Each scene shows the same named points in several views. A view is turned or mirrored, and shifted as a whole, has a little noise and may leave points out.

Scene 1
View 1
vuli: [ -4  15   7  -8 -17  -5 -18  -6  -9 -21   3  -3   2   8  -2  -3  -9  27
  11  10   5  23  37   5   0  -3   2  29   0 -12   8  -3  30  27   5   1
  -6  -3   9  22  -4  13   6   7 -13 -25  29 -11]
tilut: [ -5 -12  40  -4 -26  -1 -22  11  -7  12  16  14   6   9  -5  20  -3  21
  42  29   4  12  46  24  -8  15  22   1  14 -20   2   9  11  27  -4   3
  20  -7   4  23   0 -12   9   3 -38   1  42   9]
leni: [-21 -17  23  -6   1 -16 -11  17 -11  -7  -5  -8  41  32  -5  20   6 -24
  14  23  18  14  37  13  -8  14  -5   5  27 -10  22 -17  13  -2   0  11
  29 -19 -28  22   6   3 -21   7 -27  27  36   5]
dur: [-13   0  25 -12 -21  -6 -20  -4  -1   7  24  -5  13  12   2  -1 -11  19
  19  21   2   4  38  27  -8  -1   6  46  28  -6  15  12  19  36  -9  -5
  21  -2  18  13  -6   2  -2  -6 -58 -10  55   6]
mape: [ 35  52 -16 -14  -8  19 -23  -3 -32 -40 -40  -5  -4   6 -16   4   2  37
   4  -4   0  19  40   1  19 -21  -7   6 -42 -15  -5 -14  25  20   4   1
 -37 -15  13  22  -3  20  -2  14  38 -28  -8 -47]
zun: [  8  22   4 -15 -37   1 -20 -10 -10 -14  12  -2   0   9  -5  -6  -9  45
  32  10  -4  26  43  13   6 -14  12  36  -7 -19  -6  10  30  36  -1   6
 -12  10  20  28  -5  13   9   3  -9 -33  29  -8]
Sus: [ 15  19   4 -10 -19   5 -18  10 -24 -19 -20   0  15  18 -13  17   8  19
  34  12   3  25  46   8  10  -5   4 -10 -23 -26  -8 -10  18   8   1  13
 -11  -8  -7  32   4   9  -4  12  23  -5   5 -20]
numi: [ 27  38   6 -12   5  20 -27   7 -30 -15 -34  -3   0  13 -14  11   4  22
  -1   3   7   1  35  16  14 -14  -6  12 -23  -7   8 -13   7  14  -3  -7
  -8 -19  17   9  -8   1 -19   7   1  -3   8 -45]
kob: [ 16  22  24  -8 -13  17 -26   4 -14   3  -2   8 -15   7  -8   8  -4  36
  19  10   5   4  36  24   5  -5  11  20  -6 -11   3   8  10  32  -6 -10
   4  -6  29  10 -11  -9  -2   5 -27 -15  31 -22]
Luri: [ -2  16  -1  -5   6  -4 -15   5 -20 -35 -27 -10  17  15  -7   5   1   3
  -4   6  14  19  33  -2   3   1 -15   9  -5 -11  18 -21  22   7  10   5
  -7 -21 -14  20   2  17  -9  14   7  -4  15 -24]
razil: [ -3  14   6  -2  16  -5 -14  18 -22 -25 -31 -12  15  34 -10  11  15 -12
  -6  -4  30  26  21  -8  10   2 -17  14  -6 -12  19 -34  13 -11   9  11
   7 -16 -21  12  -1   6 -31  20   8  10  14 -33]
Rogit: [ 21  16  30  -8 -25  17 -27  11 -13   9   3  17 -16  10  -9  17   3  39
  39  15   4  12  40  25   9  -1  19   7 -11 -20 -10   8   7  27  -7  -2
   5   1  23  17 -10 -16   1   6 -17 -12  30 -17]
lir: [  7  17  13 -11  -9   2 -19  13 -17  -9 -11  -3   7  27 -11  11   9  14
  24   4  13  23  35  10  10  -6  -1  17  -9 -18   2 -11  13   6   0   8
   6  -1  -2  18  -3   0 -18  11   0   0  21 -22]
luzil: [ -3   7  22   6   6  -1 -21  18 -11 -14 -12   4 -14  26  -7   9  12   6
  10  -3  33  34  16  -7   8   8  -4  16  -2 -16  10 -22  11   2  12   6
  10  -2 -10   9  -8  -7 -12  24  -2  -6  28 -24]
Begu: [  5   9  19  -8 -12   6 -22   4 -14  -8  -4   4   4   7  -6  11  -4  23
  19  15   5   9  41  15   2   2   7  12   1 -15   7   1  17  24  -1  -1
   2 -10  11  19  -2   0   2   5 -20 -10  29 -12]
nefo: [ 20  37   1 -11 -10  13 -22   2 -21 -19 -18  -1  -8  13 -10   2   1  35
  11   0   6  15  34  11  14 -16   0  21 -21 -13   0  -6  18  22  -1  -4
 -14  -3  19  14  -9   4  -8   9   5 -19  14 -36]
sete: [ 19  14  34  -4 -25  18 -29  11 -12   8   3  19 -22   6  -6  17   1  41
  41  15   4  15  41  22   7   3  22   2 -12 -21  -9   9   7  29  -4  -3
   3   1  23  18 -10 -17  10   8 -17 -17  30 -17]
lodav: [ -5  10   7   5  26  -3 -14  14 -21 -43 -42  -5  10  12  -8  12   5 -12
 -17   3  30  24  25 -18   4  13 -17  -8  -6 -11  25 -35  19  -3  21   4
  -6 -30 -26  15   3  11  -8  28  15   2  10 -30]
kufef: [-22 -26  30 -11 -27 -18 -12   6  -4   5  21  -1  41  13   0  19  -9  -2
  37  43  -3   7  53  30 -14  17  14   2  34 -14  13   7  18  22  -7   8
  26 -14 -10  32   9   3   3  -5 -49  16  47  25]
View 2
razil: [-14  18   6  43   4  14  -4  45   0  12   6  24  10 -33   0  16 -18  15
 -39  -9   9  17 -35  -4  -9  -7  -4 -31   1 -30  12  32   3  11 -19 -18
  -4  30 -20 -10  14  38  14  12  18  -4   3  12]
kob: [ 16  -1  27   1  -6   8   3   4 -23  13   3  16 -12 -18 -27  -2 -24   2
 -10  -5 -26  -1  -8 -14  -9  27  -2 -14   8  -4 -12  22 -15  14  30   7
  18  -9  17  -7  -8   9  -1   1  12   1  23 -22]
luzil: [ -4   8  21  36   0  19   2  37  -8  17   0  20  15 -27  -3  17 -18   3
 -26 -14  -3  15 -14 -13 -16   5   3 -33   2 -27   4  23 -14   6 -17  -6
  -2   4 -22  -6   1  20   5  -5  24   4  12 -12]
Rogit: [ 19 -16  24  11  -2  -3   8   1 -25  18  -9   6  -8 -10 -22   9 -30  11
   0  -8 -26   2  -4 -12  -6  31  -3 -22   0  -8 -15  15 -16   2  26   9
  19  -9  11  -2  -8   3  -3  -5   0   9  28 -27]
numi: [  5  15   5  18   4   6  -8  15 -21   6  12  31  -6 -20 -29   2 -39  12
 -23   6  -7   2 -38  -7   3   9 -16 -10   8  -8 -14  30   0  18  19  -6
  11  14   9 -10   4  35  10  24   2  -3   0  -6]
Sus: [ -3 -22   5  26  14  -8   2  23 -20  16  -6  -6   0 -17 -11  31 -29  20
 -19   7   0  10 -18  10  14  10  -6 -23  -6 -21  -3  20   7 -11  14 -12
   9  10  -8   3  17  24   6  20 -14   2   6  -6]
sete: [ 17 -20  26  12  -2  -1   6   0 -28  16 -10   3  -5 -10 -20  12 -30   5
   0  -7 -27   2   1 -11  -3  31  -5 -19   5  -6 -18  13 -16  -1  24   9
  18 -16   7  -1  -8  -1  -6 -11   1   8  24 -34]
tilut: [ 18 -24  32  10 -14  -3   9   7  -8  11 -22 -21 -17 -25   1  14   1  11
  -8 -32 -27  10   6  -9 -12  34   1 -29   5 -13   1  22  -6   3  23   1
  13 -10  11  -6   9 -14  -9 -28   8  -3  46 -18]
lir: [  0  -2  15  22   0   0   5  26 -13  20   1  13  -3 -17 -12  15 -20  18
 -20  -6  -4  12 -19   0 -10  18   2 -29  -6 -23   3  22  -9   5   5  -4
  12  14  -6  -3   5  23   6  10   6   4  21  -4]
zun: [  4 -26  37 -23  -2   8   7  17 -25  32   6  -3  -5 -16 -27  11 -18  -1
 -16  23 -17  -5  12   3   0  33  14  -6  -8 -15   0   9 -23  -8  37  -1
  18 -13  15   5   1   4  -4  22   5  -2  22 -23]
nefo: [  1   0  19   5   6  10  -2  19 -27  18  14  25   0 -15 -31   7 -36   7
 -23  20  -9  -2 -19  -2   3  15  -3  -9  -1 -12  -9  18 -12   5  20  -3
  14   4   5   0  -3  28   8  29   4   1   1 -14]
Begu: [  7  -8  24   6  -8   7   0  16 -12  13  -3   1 -12 -26 -11   8 -12   6
 -19  -7 -15   4  -7  -6  -4  23   0 -17   5 -14  -1  25  -6   6  24  -7
  11  -2  10  -5   8   7  -2   2  10  -5  24 -13]
mape: [ -9  -5   7   9  25  11 -10  23 -36  13  18  24   9 -17 -37  18 -53   7
 -28  40   5  -4 -28   7  26   1 -11   3  -2 -12 -16  17  -1  -8  21 -13
  10   5  -1   5   9  44  14  53 -10  -3 -28 -12]
Luri: [-13   6  13  22   2  15  -8  39  -5   8   6   9   4 -38  -5  15 -15   8
 -41   1   7   8 -24  -1   2  -1  -2 -17   4 -26  11  30   7   3   2 -23
  -2  16  -8  -7  22  29   9  22  12 -12  -1   5]
lodav: [-19  12   9  45  11  24 -13  44  -1  -4   3  11  18 -45   5  22 -20   4
 -45 -11  12  14 -30  -7   8 -15 -12 -21  15 -28   6  35  12   2 -17 -28
 -14  14 -21 -12  26  34  10   9  15 -14 -15   2]
leni: [ -1   1  17  33 -18  -1   4  36  15  10 -16 -11 -17 -41  19  13  16  21
 -33 -43  -5  26 -20  -2 -19  16   1 -45   4 -30  25  39  13  14  -3 -17
   0  28  -4 -17  29   9   3 -19  16 -12  44  18]
vuli: [ -5 -10  34  -9  -6  17   2  29 -11  24   7   2  -2 -30 -15  10 -10  -3
 -29  11  -8   0   3  -2  -3  21  11  -8   1 -20  10  19 -14  -2  22 -11
   8  -4   7  -2   9   9  -1  15  16  -9  17 -11]
View 3
tilut: [-20   3  25 -11 -28  -8  -3 -26 -10 -11 -14  21   9  11 -17 -24  -3 -41
  -5  -7   8  -9  29  42  -1 -10   7 -19  -2  -2 -20 -24  23 -28 -35 -26
  16 -13  16 -22  33  11 -10 -26  15   3   6   5]
kob: [-12   6   8 -16 -19  -8   6 -27   8 -21 -13  15 -16  -6  -8  -8  -3 -27
 -14   8  19 -14  40  12 -16 -12 -12   7  -4   9  10 -19   7 -23 -21   3
  -2 -20  26 -10  22  -1  -4 -20  -5   1   4   5]
Sus: [ -3  -4   6 -27  -6  -5  14 -20  17  10   5  13   7 -35  -6  -3 -13 -55
 -30   1   0  -8   8   7  10 -28  27  18 -24  10 -17   5  29 -25 -23   9
  24 -18  24   5   9  -7 -14  -7  13  31   7  -8]
sete: [-18   7  18 -22 -28  -7   5 -24   0 -20 -10  21 -18  -7 -20 -15 -12 -40
 -24  10   8  -6  47  28  -7 -21  -5   7  -9  17   0 -17  19 -17 -32  -7
   5 -24  33  -8  32   5  -2 -20  -4   9   9   4]
leni: [ -4  -8   9   3  -4   7   6 -34   1  14  -1  10  51   3  21   3  16 -23
  21 -11   8 -15 -11  34  10   1  26 -28  10 -16 -36  -9  23 -36 -18 -28
  27  -2   0 -24  12  -2 -19 -19  25  26 -12   7]
lodav: [  5   0  -3   2   0   6  31 -22  16  24  31  11  32 -24  33  26  -8 -21
 -12 -16 -23 -25 -24  -1  20 -22  26  27   9 -10   3  14  13 -43 -17  -7
  20 -26  24 -22  -5 -34 -13  -2   7  38 -15  10]
zun: [-11   2  -1 -25 -11 -13  -1 -16  11 -27 -17   8 -12 -19 -14 -41   2 -46
 -40   9  10   3  28   3 -16 -38 -10   5 -19  -5   3 -22  14 -20 -23  17
  21 -24  -1 -13  12   0 -23 -15  -3  -4  -9 -11]
lir: [ -3  -2   1 -20  -4   6  10 -28  11  -2  -2   7  13 -22  10   3   3 -30
 -13   9   8  -9  20  18   3 -19   6   7 -10   4 -14  -4  20 -18 -14   6
  18 -19  16  -6  14  -5 -11  -7   3  28  -8  -1]
Rogit: [-15   5  17 -24 -26  -6   5 -26   3 -18 -14  19 -17  -7 -18 -13  -9 -38
 -21  10  14  -6  48  26  -8 -17  -5   7 -11  17  -4 -17  20 -15 -27  -1
   4 -22  31  -5  31   5  -1 -18  -1  10  10   2]
dur: [-15   2   6  -3 -14  -8  -8 -30  -3 -28 -29   7   8  15  -1 -32  20 -19
   5   0  27  -8  25  24 -24  -8 -15 -30   6 -17  -2 -37   6 -28 -16 -11
  11 -10  -9 -31  21   6 -20 -28   5 -16 -15   5]
nefo: [ -4   2  -5 -22  -5  -6  15 -22  20 -11  -4   8 -13 -31   4  -1  -5 -31
 -32  12  12 -12  22  -7  -8 -27  -1  27 -14  11  14  -3  10 -23 -12  22
   7 -23  24  -1   7 -15  -7  -7  -8  15  -4  -5]
vuli: [ -8   3  -2 -13  -9  -7   6 -15   9 -16  -4   8   1 -10   1 -24   2 -31
 -27  -1   2  -6  11   2  -9 -32  -3   6  -7 -11   7 -19   9 -28 -22   6
  20 -23   1 -20   8 -11 -22 -15  -1  -1 -15  -2]
kufef: [-19  -5  24   1 -18  -9  -8 -28 -10  -2 -21  18  33  17 -12 -33   8 -41
  15 -18  17  -6   3  37  -3  -1  20 -44   0 -20 -35 -27  23 -38 -32 -32
  28   1  -8 -29  25  14 -22 -34  33  -5   1   5]
mape: [  1  -2  -9 -28   3 -10  26 -15  35   4  10   8 -19 -52   2   5 -19 -45
 -52   6   0 -12   8 -33  -3 -37  11  52 -25  12  20  13  10 -30 -14  40
  10 -29  32  15  -8 -28 -10   0  -6  23   2 -13]
Begu: [-12   2   9 -13 -15  -7   8 -23   6  -8  -6  14   3  -8  -4 -12  -3 -33
 -12   0  10 -12  19  13  -7 -17   4   1  -4   0   0 -15  12 -29 -22  -4
  11 -17  17 -14  16  -6 -11 -21   5   6   0   2]
luzil: [ -1   5  -3 -11 -10  14  18 -24   3  -3  16   7  23 -13  23  11   3 -13
 -15   7 -15 -15  15  31  11 -26   0  13   7  -2  -5  -2  18 -21 -14 -14
  17 -29  20 -23  15 -18 -10  -1  -8  37 -23   9]
razil: [  7  -4 -11  -7  10  15  24 -29  19  16  18   3  35 -27  38  28   6 -13
  -5   0  -5 -22  -9  11  14 -16  17  17   4  -4 -11  12  18 -28  -5   1
  20 -20  17 -12  -1 -24 -14   3   3  46 -22   5]
View 4
kob: [-21  15 -26  19  45  20  13  19  15  -9 -16 -25 -16   2  21   3  -9 -10
  -5  19  12 -16   9 -18  -1  25  -9  -4  -2 -14   6  12   5  -2  28  -8
   0  12   0  18 -27   0   6  11 -30   8 -24   8]
kufef: [-10  28   4  17 -25  21 -16 -14   8  -7   9 -31 -35   8 -14  13  -6 -17
  -2  -4   7 -27  48 -42 -11  22  30  -6  12 -20   1  19   4  19  -2 -50
  13  -7 -31 -21  -1   8  29  15 -21  19 -23  22]
Begu: [-18  13 -12  22  28  18   3   8  13  -3  -2 -21 -16   9  11   2  -4 -11
   1  12   9 -14  19 -13  -4  27   1  -4   1 -18   8   5   7  14  16 -10
   3  11  -4   7 -11   0  16  15 -22   5 -15   7]
luzil: [ 16 -15  -1  22  28  18  23  14  17 -12  -2 -15   6  15  16   0  14 -12
  -2   5  12   5  25   4  17  11 -19  -4 -16  -8   1  -7  12  45   2   4
   8  17  -1   1  -3 -14  16   6 -16 -20  -4  13]
razil: [ 11 -12  28  25  19   8   8   1  16  -3  -4  -7   8  21  14   1   9  10
  17   4   9  21  12  21  18  11 -14   4 -28  -4  11 -20  13  49  -6  12
 -11  20   5 -11  14 -17  29   5  -2 -16   5  14]
dur: [ -7  34 -16  24  14  10   3  11  -6 -31  -2 -30 -25   1  12  13 -12 -15
 -12 -10   8 -24  27 -30 -13  13  17 -12   0 -18  -9  18   8  -5  -5 -40
  23   8  -5   0 -32   0  19   7 -18  27 -33  19]
zun: [-23  24 -31  11  44  15   3  17   4  -7  16 -15   3  14  19  -9 -16  -7
   0  -4  11 -18  27   0 -26  27   1 -13  26 -29  11  17   9   8  18  -8
  15  18   8  29 -35  -1   4  30  -8  14 -13 -13]
tilut: [-13  14 -17  12   6  31   1   7  17  -5   1 -32 -28   7  -3   8   0 -24
 -10  13  13 -29  42 -39   0  24  10  -5  13 -17   5  21   3  16  21 -34
  10  -4 -27  -1 -10   7  12  15 -35   7 -22  18]
mape: [-42   3 -11  21  71   8   3  15  17  23   2   3  14  24  25 -18  -8  12
  26  23   7   7  -9  37 -10  41 -18   3   1 -20  32 -14  14  25  34  42
 -22  36  23  32  -8 -11   8  28  -5  -9   7 -23]
sete: [-21   8 -35  10  42  35  14  20  23  -2  -7 -29 -14   7  14  -2  -4 -17
 -11  25  17 -22  23 -27   1  28  -9  -2  11 -18  13  22   2  10  43 -12
   1   6 -11  22 -23   2  -2  17 -37  -1 -18   6]
lir: [  1   2  -1  10  29  20   5   8  18  -7  -1 -18   4  17  16  -4  -6   6
   5   7  16   3  19  -1   8  17 -10  -2  -2 -11  17   6   8  29  14  -5
  -8  12   0   3  -7  -9  13  15  -9  -1  -7  12]
Luri: [-12   0  16  30  23   3   1   0  12   6   4  -3   0  20   9  -1   6   1
  19   4   3   7  12  20  -1  24  -6  -1 -17 -13  11 -19  15  40  -4  16
  -2  25   5  -2   8 -12  28  13  -4  -7   2  -2]
numi: [-24   6  -1  24  53  12   7  15  17   5 -22 -11  -3  12  26  -3  -7  12
  15  25  10   7 -11  10   8  28 -16   3 -19  -7  22  -8   9  11  24  19
 -24  23  11  12  -6  -8  15   9 -17   1 -10   6]
Sus: [-21   0  -1   6  32  25  -6   4  28  18  12 -10   3  25   6 -12  -3   6
  17  19  13   0  22   9   0  32  -6   2  13 -19  31   3   7  40  30   8
 -18  13  -6  11   3  -5  12  29 -10  -9   7  -2]
leni: [ 11   7  29  22 -22  17  -6 -14  11  -9   1 -21 -17  16  -8  12   6   0
   7  -3  10  -1  35 -20  12  13  13   0 -16  -7   4  -1   8  40 -14 -30
   0   0 -19 -32  17  -3  39   6 -11   2 -12  32]
vuli: [-17  17 -17  24  33   7   4  11   3  -7   8 -12  -4  12  14  -2  -4 -13
   3  -4   5 -14  22   5 -17  25   2  -9   5 -22   1   0  14  18   5  -1
  16  21   7  17 -20  -5  15  20 -11   5 -14  -4]
Rogit: [-17   8 -32   8  42  33  12  22  23  -3  -8 -28 -12   9  16  -1  -8  -9
  -9  23  20 -19  23 -23   2  26  -9  -3  11 -18  17  22   2   6  39 -12
  -3   5 -11  18 -23   2  -1  18 -34   4 -17   8]
View 5
lodav: [ -9  18 -26   4  19 -16  37  -8  -4   3  45 -11 -16 -30   2   7  43 -36
 -10  36 -28   4  -2 -10   8   0 -17   7   7  30  -7  13  12 -38  -6  -5
 -18 -32  29  41   2   8 -14 -21   5  25  38  18]
Luri: [ -4  10 -15  -7  10 -17  26  -8 -10  -2  35  -5  -7 -16  -2  11  19 -25
 -10  23 -20   2   1  -6   0  -1  -6   9   7  21  -5  13  16 -25 -11  -9
 -13 -30  22  33   5  -4 -10  -4   2  17  19  13]
kob: [ 22 -14   8 -22   5  15   2  -2 -26 -31   7  11  -8   5  10  -8  22 -16
   9  -1 -16   3   4  -3  -3 -24  -5  17   0  12  12  11  23   6   0  -9
 -23   9 -20  24  16   1  -2   8 -24  -9  -8 -14]
sete: [ 24  -3  21 -11   9  29   8   3 -10 -23   4   8  -6   8  10  -5  22 -11
   5  -4 -15   5  -7  -6  -4 -40  -7  26   1  12  27   5  22   6   7  -8
 -30  21 -19  27  26  10  -3   5 -16  -6 -16 -25]
dur: [  7 -35 -13 -21   6  -1  -7 -11 -30 -36 -13  24  18  -4  -4   4   9 -17
 -22 -19  16   0  -8  -4   0 -33  22   6  30  21  -3   1  16   4 -21 -16
 -16  11 -16  38  20 -25   8  -7 -40 -12 -20  -7]
luzil: [  4   6  -8  12  19   9  28  -3  -8 -12  24  18 -18 -17   2  10  36 -35
 -21  16  -5   5  -2 -21   7 -15  -3  26  -3  17   2  21  22 -19  -5  -4
 -15   1  13  50  17   4  -2 -16  -7   6  28   2]
zun: [ 15   1  12 -18  -3   5  20  -8 -13 -15  10   7   8  18  -2   4 -17  -3
   0  -7 -17  -6  -4   0 -16 -27  13  30   7  15  14   8  34  26 -14  -7
 -17   4   9  27  19 -21  -4  20 -14  -7 -21 -12]
numi: [ 16  -2   3 -22   8   0   9   0 -23 -15  31   0 -23  -3  11  -2  27 -25
  15  19 -28   6  18   0  -1   4 -20   8 -15   4   4  19  20 -15   4 -12
 -12 -24  -8  14   3  14  -7  18  -7   6  17   2]
kufef: [ -6 -23 -13 -14  16  -5 -10  -3   2 -10 -17   6  31 -18  -7  18  13 -10
 -33 -10  22  10 -24 -10   2 -51  20  -3  58  33  13 -15  -7 -31 -23 -27
 -23   0 -15  37  25 -11   1 -27 -24   9 -42 -18]
leni: [-14 -11 -25   1  21 -10  -2  -1   1  -3   8  11  13 -30  -6  26  32 -33
 -45   9  23  13  -9 -17  11 -22  10  -5  37  24  -3   1  -5 -57 -22 -25
 -10 -19  -2  44  17  -1   0 -30 -11  19  -4  -4]
Rogit: [ 22  -5  22 -12   8  26   5   4 -10 -20   3  11  -7   7  10  -2  19 -13
   4  -3 -11   6  -4  -7  -6 -35  -5  24   0   9  25  10  20   1   5 -11
 -24  15 -23  26  25  10  -1   7 -15  -5 -17 -25]
tilut: [ 10 -13   4  -8  15  16  -2   1  -2 -18 -11  10  13  -7   4   6  25 -12
 -16  -9   5   8 -18 -11   2 -52   5  13  32  24  22  -5   5 -13  -7 -20
 -28  17 -19  38  28   2  -1 -20 -22   0 -30 -24]
razil: [ -6  10 -15   6  18 -10  25   1  -6   0  40   9 -19 -23  -3  20  34 -42
 -24  28  -6   5   6 -17   7   8  -5   9  -4  13  -9  22  15 -44 -12 -12
  -3 -30  22  41   8   8  -6  -9   3  18  36  13]
Begu: [  9  -7   0 -14   8   4   9  -3 -13 -18   8   5   1  -3   5   2  18 -16
  -5   2 -11   4  -5  -5  -2 -25  -2  13  14  19  12   6  16  -6  -7 -12
 -23  -1  -8  28  16  -2  -6  -3 -16   2 -10  -8]
nefo: [ 19   5  10 -18   3   3  19  -2 -19 -15  27   3 -17   9   6   0  10 -19
  12  12 -28  -1  11  -1  -8  -6 -10  22 -13   6   8  19  30   6  -2  -8
 -12 -13   4  21   9   2  -7  23  -6   0   9  -3]
vuli: [  8  -2  -5 -12   4  -2  22 -11 -16 -16  15   4   3   2  -1   3   3 -14
  -6   1 -18  -4  -6   0  -7 -20   8  21  14  24   5   8  28  11 -16  -4
 -17  -4  13  35  13 -20  -5   2 -15  -1  -4   0]

In a view up to two points have been moved. Name them for each view, in the order of its rows, or write none.
view 1 -> none
view 2 -> zun
view 3 -> none
view 4 -> none
view 5 -> none
